A landscape with many valleys, sampled at points; each row gives a point and its height.
From any point a ball rolls to the lowest of the 2 points nearest to it. It stops when none of these is lower. Distance is the straight distance between rows; heights are no part of it.
lipa (h 334): [  0  12 -22  20 -25  10   0  -5  11   3 -31  -8   2  -1 -22  18  -3  -7
  10   0   6   3   5  12 -17]
tul (h 288): [ -1   6  -3 -10   1  19   8  -5 -11 -18  -4  -3 -19  12   2  17  14   4
   1  -5  -2   9  -7  -9  17]
luf (h 141): [  8 -40 -14 -10   7  -2  -7 -28 -10 -13   4   8  -8   7  16  -8  10   8
   6 -10  -2   5  -4 -11  22]
Pizi (h 509): [  1  26  -2   8 -15  25   4   6  -3   3 -16 -17  -7  -6  -1  12   3   6
   1  10 -15   0 -11  -3  -3]
pake (h 442): [ 12  23  33 -16 -12  31  10  -5   4  -5  -3   6 -12  10  -8  14   7 -19
  15 -11  15   8   1  12   2]
kebuv (h 457): [  1  30  29 -18  -8  32   8  -6   2  -4  -8   7 -15   8  -5  21   4  -9
  13 -10   4   7  -4   7  17]
Med (h 265): [  8 -39   1  -6   4   8  17 -26   0 -15   9   5  -1  12  12   8  14 -12
  16  -9  25  -1   7  -1  16]
sil (h 205): [ -6  31  12   2  -6  15 -24   6  -3  11 -16   1   0 -27  -6  -1 -20  -6
 -10   1  -4   7  -4   3  -8]
piv (h 257): [ -5  30  17   8  -7   9 -28  13  -7  14 -11   3   9 -28  -2 -13 -15   5
 -18   8 -11   3  -4  -8  -7]
bipud (h 387): [ 19  25  -2   5  -6 -13   0  10   5  11   5   2  14 -10   4   1 -19  30
   2  15 -13 -12  24   8  -5]
fiti (h 575): [-22   1   3  -3   8   6  19  12   9  12  -3 -13  -4  -1  -1  10   0 -19
 -12   9  -7   0 -12   2  -5]
moz (h 731): [ 22 -19 -17   4   0 -31  -1  -4  -5  -2  17  14   4  13  11 -12  -4  34
   7   4 -15  -6   9   2  13]
gidiv (h 347): [-13 -21 -18   8  10  -5   3  -8  -3 -10  -2  -1  -3   2  -3   1   9  -8
   1  -7  18   7  -1  -9  -4]
suv (h 466): [ -5  15   5  -2   3  -9  24  25   4  26   5  -8  16  -7  15   3  -9  17
 -11  18 -26 -23   2   3  -3]
mesu (h 763): [  5 -18 -11  -3   3  -8 -14 -13 -26 -14   7  12 -13   3  13 -20   9  14
   1  -4 -15  11 -12 -11  15]
voz (h 321): [  2  11   1  -5  -2  19   6  -9  -2 -11  -8   2  -9  14 -11  22  14   2
  12 -10   6  12   1  -3   8]
goda (h 489): [ -3  36  35 -11 -11  30  -6   4  -2   2 -14  13 -14  -8  -9  22   4 -13
   3 -10  -5  13 -14  -9   8]
Nup (h 458): [ -9  -8 -33  31  -4 -17  -7   1   0   3  -2 -10  15   3  -4  -3  11  18
   2  12   6  -8   6  -3 -24]
zegem (h 712): [ 18  10  11 -14   4 -25 -14  -5  -3  -7  24  13   1  -1   5 -17 -20  23
   1  -5 -12   3  14  10  18]
Mosiv (h 38): [  9 -46 -21  -5  -3 -10  -4 -27  -5  -6   3   8   1   7  27  -7  10  20
   9  -1   4  -1  -2 -19  14]
rap (h 615): [-13   4  44 -19  12   7  -2   9  -4   1  17   5  -6 -17   1 -13 -13 -30
 -13  -4  -1   7 -12   7   3]
fen (h 720): [ 26   1  -3  -5   3 -28  -4  -7  -4  -2  22  13   2   8   7 -10 -14  31
   2  -2 -13  -3  19  11  16]
Duvom (h 547): [-12   9  -4   6  -9  17   4   7  12   2 -20  -6 -11   6 -18  19  10 -14
  -1  -7   1  10  -5  -8 -10]
bosum (h 753): [  2 -21  -9  -4   9 -23 -13  -5 -13  -8  13  13  -4   5   9 -22   0  15
  -1  -5 -15   3  -6  -2  14]
bomab (h 742): [  6 -20 -17   3   7 -30  -3  -2  -7  -1  10   7   5  12   4 -14   0  20
  -1   2  -5  -2   2   0   8]
tirus (h 581): [-20 -41  -9   8  14 -24 -11  -2  -3  -9   2   5  -1  -5   1 -17  10 -18
 -10 -13  13   4  -4 -21  -8]
Vodap (h 239): [ -4  31   2  12 -20  14 -21   7   3  10 -30  -1  -4 -19 -12  -1 -15  -5
  -3   2  -1   9  -5   0 -17]
pudak (h 553): [-24 -29 -16  18  10 -18 -12   6  -3 -11  -2  -4  -9  -8  -1 -15  18 -12
 -17 -11  11   6  -9 -26 -15]
fuv (h 672): [ 22 -18   4  -9   3 -13   0 -17  -5 -12  20   5  14  12  -4 -19   2  -9
  10   0  19  -2  16  23  -3]
Kugo (h 430): [ -6  -1  16  -9  14 -26  18  32  15  19  19   0   3  -1   5  -2 -12   2
 -19   4 -14 -14   2   5   3]
zul (h 262): [  4 -37 -30  14   1 -28  -8  -7   0  -4   7   4  11   8  22 -17  12  27
   0   3   2 -10  -2 -22  -1]
Rulab (h 248): [ -2 -13  -7  -2   6   9  11  -9 -14 -14   0  -2 -16   8  13   9  17  11
  -3   3  -7   6 -12 -11  11]
fedov (h 177): [ -4 -17 -19  12  -2  19  15  -1   0 -11 -14 -11  -8   9  11  11  30  17
  -2   3   7  -1  -7 -29   4]
zivet (h 335): [ -4  -6  -6   2   5  12   1 -15  -3 -18  -6  -2  -7  12 -13  15  14  -6
  11 -15  22  11   5  -4   0]
nel (h 518): [  6  28   7   5 -13  18 -15   0   2  23 -18   0  17 -17   5   3 -27   3
   2   9  -3  -5   6  10   1]
mamo (h 494): [-13 -15 -26  24   4  -6  -1   7  -2  -1  -1 -14   4   1   2  -6  16   7
  -7  11   4  -3  -2 -16 -16]
varip (h 292): [  1  24 -15  19 -22  12 -12   3   7   3 -35  -9  -5  -6 -19   8  -7  -7
   2   0   2   5  -4   4 -19]
tuv (h 305): [ -2   0 -20   9  -1   6 -11 -13   3 -10  -8  -2  -4   6 -17  13   3  -4
   9  -7  18   8  10   4 -12]
rima (h 683): [ 25 -11  17 -18   2 -12   4 -12  -8 -13  25   8   7  10   4 -20  -3  -9
  12  -1   6  -3   8  25  10]
tez (h 293): [ -5 -17 -18   9   6   8  11 -15   7  -9  -4  -4   0   7  -5  17  17  -8
  10 -12  27   4   9  -7  -2]
Ketir (h 626): [  3   8  47 -26   3  10  -7   5 -10   0  16   5   3 -12   2 -14  -9 -31
  -9  -4  10   2  -2  13  -2]
kope (h 603): [-11   1  32 -16  12   8   7  14   3   6  11  -7  -4  -8  -3  -7  -4 -36
 -13  -1   1  -2 -11  10  -2]
digad (h 537): [ -6  31  21 -11 -11  36   2   9  -2   8 -14  -8 -12 -12   5  21  -3  -1
  -2   6 -18   1 -11 -12  12]
Dus (h 343): [ 21   9   7  -4   3 -14  13   2  15  13  19   5  20   1  -4   0 -23   6
   4  11   4 -11  18  23  -6]
biko (h 309): [  1 -28  -1  -6  11   0  12 -15   0 -11  12   0   1  13   0   4   6 -19
  10  -2  21   0   6   8   1]
Gan (h 412): [ 15  17  -2   1   1 -18  -9  10  -2   5   8  -1   8  -6   4 -13 -10  31
  -4  10 -14  -6  12   6  -4]
Batef (h 378): [ -5  13  15  -4   7 -27  -7  38   3  13  17   3  -3 -13   7 -17 -13  18
 -26  -1 -25 -13   0 -10   0]
linet (h 562): [-14  12   8 -10   4   9  11   9   1   9   4  -7  -6  -6   5  10  -5 -14
  -7  12 -12   0 -15   5   5]
Veva (h 396): [  1  16  14  -7 -10  29  24   1  17   8 -11  -5  -7  10  -6  27   1 -22
  10  -3   5   1  -5  14   3]
situt (h 607): [-12 -38  -4   4  18 -26 -11  -3  -9 -14   6  12   7  -1  -3 -31  -1 -22
  -4 -20   8   2  -2  -8  -4]
folo (h 310): [  9  -2  -6   4   6 -22  12   4  13  14  12   1  19   5 -12   0 -14   0
   6  11   8  -9  14  22 -12]
Pudov (h 418): [  1  -4 -38  26 -11  -5  -7  -9  -1   0  -7 -12  11   4 -10  11   7  10
  10   8  13  -5   9   3 -22]
rabit (h 406): [  2  -3   8  -5   5 -30   7  36   6  12  19   3  -2  -4   9  -8 -10  18
 -21   2 -23 -14   6  -6   1]
pokal (h 590): [-18  -1  18 -12  12   9  19  17  15  16   4 -11  -3  -2  -2   1  -3 -37
 -11   4  -3  -1 -11  15 -10]
Dela (h 345): [  3 -17   8  -7   9  14  25  -7   2  -1  15  -3  -4  16  -2  15  11 -23
   6   5  16   2  -2  12   4]
bigug (h 597): [ -8  19  35  -8  -4  20  -7   8   6   7 -11   3  -5 -18 -14  -1 -12 -32
  -6 -14   7   8 -11   3 -13]
mar (h 528): [ -7  13 -12   8  -1  16   8   5   1  -3 -12 -15 -10   6  -9  15  10  -4
   1   7  -9   6  -9  -2  -5]
lote (h 692): [ 16  -4  16 -20   4 -10  -6 -17 -12 -11  26  15   3   5   8 -23  -9   1
  10  -8  -7   2   4  19  23]
divez (h 298): [ -2 -35 -28  17   2 -28 -15  -9  -6  -7   2   2   9   1   7 -19  12  12
  -6  -1  12  -5   8 -14  -3]
Dinun (h 236): [  1 -15 -21   9  -4  13   9 -14   0 -14 -11  -5  -5  10   4  18  24  11
   4  -5  22   5   3 -20   5]
ruf (h 493): [ -4  31   5   4 -16  24   4   9  -4  17 -12 -15   2 -13  11   7  -6  11
  -1  19 -23 -14  -3  -2  -2]
Rako (h 450): [ -8   7   0  -7  13 -16  19  23   8  20  10  -4  10  -3   4   1  -8   7
 -13  12 -16 -11  -3   7  -2]
Gomop (h 365): [ 23  18   3  -3   1 -21  11   2  10  12  15   8  17  -4   0   1 -28  25
   2   9  -5 -12  27  15  -5]
zupaf (h 583): [-11  17  14  -8  -1  17  -5   7   4   0 -10   0  -9  -8 -17   4  -4 -23
  -4 -10   6   9  -9   2  -8]
mudi (h 245): [  0   5 -14   3   1   1 -12 -10  -7 -11  -5  -2  -3  -3 -15   0  -1   5
   5   2   4   9   4   7  -8]
Kezig (h 566): [-12  15   7   3  -2  13  -1   7   5  -6 -21   4 -11   4 -27  11   9 -20
   3 -19  12  11 -10  -2 -11]
Gaf (h 420): [  7  17  16  -5 -10  24  17  -6  14  -4 -12   0  -5  18 -14  22   8 -22
  18 -13  17   5   1  13  -1]
Rut (h 354): [  3  27  -4  -1 -15  24   6  -5   6  -5 -23  -5  -8  12 -12  25   9   3
  14  -8   0   9   0   6   5]
Pim (h 158): [  2 -43 -29  12  -6 -16  -5 -23  -2  -7  -2   3   4  -3  24  -8  16  19
   6   2  14  -8   0 -24   5]
kat (h 472): [ -5  29  28 -15  -7  30   9   7   8  -3 -15   5 -13   6  -9  21  10 -13
   5 -12   0  12 -18  -5  13]
sidi (h 506): [  4  33  10   5 -18  24 -12   7  -4  26 -17  -5  16 -16  17   4 -18  14
  -3  18 -17 -10   6   1   5]
Pozir (h 362): [ -5 -34 -18  12   9 -20  -4 -13  -1  -5   1   2   5   2   9  -5   5   0
  -3  -3  16  -2   5  -9   4]
mez (h 480): [ -4  23   1  -1  -7   7  14  15   1  24  -6 -11  13 -13   8   6 -10  11
  -5  22 -19 -13  -4   5  -2]
bek (h 434): [  7   4  -2  -1   7 -29  -2  21   5   5  14   3   4  -2   0 -14 -11  24
 -11   4 -15  -9   8   1  -1]
Dupu (h 252): [ -4  -6 -10  11   6 -16  -2  -3   6   3   2  -2  14   2 -16  -6  -9  -3
   1   6  14  -4  11  19 -18]
zome (h 655): [ 12 -27  -3   2   7 -25 -12 -17  -5 -16  18   5  16  12  -9 -27  -1  -8
   9 -11  20  -2  20  14  -2]
Demir (h 521): [-19 -24 -22  23   8 -15  -8  16  -6  -4  -4 -10  -4  -1  -1 -13  16   1
 -13   4   5  -2 -11 -24 -18]
Gabi (h 632): [  0 -35  -9   8   9 -30 -16 -13  -7 -18  10  11   7   3  -6 -33   4 -14
   7 -18  14   1  12   0  -6]
betor (h 549): [-12  26  20 -11   1  21   0  10   0   7  -4  -7  -6 -15   7  14  -8 -10
  -8   8 -15   1 -14  -2  10]
bita (h 702): [ 17 -11   7 -20   6 -28 -13  -8  -6  -7  24  20   0   5   6 -23 -11  14
   5 -11 -19   3   5  10  23]
Lozo (h 524): [  2  34   7  -4 -17  32  -2   1  -5  -5 -16  -7 -15  -5  -3  19   5   4
   5  -1 -14   5  -8  -6  10]
vufug (h 302): [ -7  28  12   5  -4   6 -14  23  -4  16  -2  -6   6 -21   9 -11 -15  16
 -14  18 -19  -9  -4 -10  -6]
nim (h 339): [-10  22  16   2   5 -13 -15  31   1  17   4  -2   5 -20   7 -12 -12  10
 -26   9 -18  -4  -3 -12  -4]
redog (h 370): [  0  -4  11 -10   3  23  32  -5  12   2   2  -4  -6  17  -4  26  10 -26
  11   1  12   2   0  11   1]
mova (h 173): [ -6   7 -16   9   4  -7  -4  -1   2   2  -3  -7   3  -5  -9   0  -5  -1
  -1   8   3   2   2  10 -11]
filor (h 373): [  2   2 -25  19 -14   4   0 -13  10   4 -15  -8  11   5 -18  16  -2  -4
  16   7  10  -3   7  13 -17]
gup (h 215): [  6 -44  -5 -14   6   6   4 -29  -2 -18   2  11  -6  11  18  -4  15  -9
  12 -18  14   2  -1 -17  18]
todaz (h 771): [  9 -27 -12  -8   3   0  -9 -17 -17  -7   8  10 -14  13  24 -17  10  21
   3   2 -24   4 -19 -17  19]

For each start below, name the point where the ball stops.
mesu -> sil
Gan -> mova
sidi -> sil
situt -> sil
rabit -> sil

Call two points neighbours if one is among the 2 nearest of the other. Go from one point of each pair to the other, from neighbour to neighbour, staying as low as possible. Name the highest point that can't be avoided.
fedov, mova -> zivet
mova, Mosiv -> Pozir
sil, mova -> bek
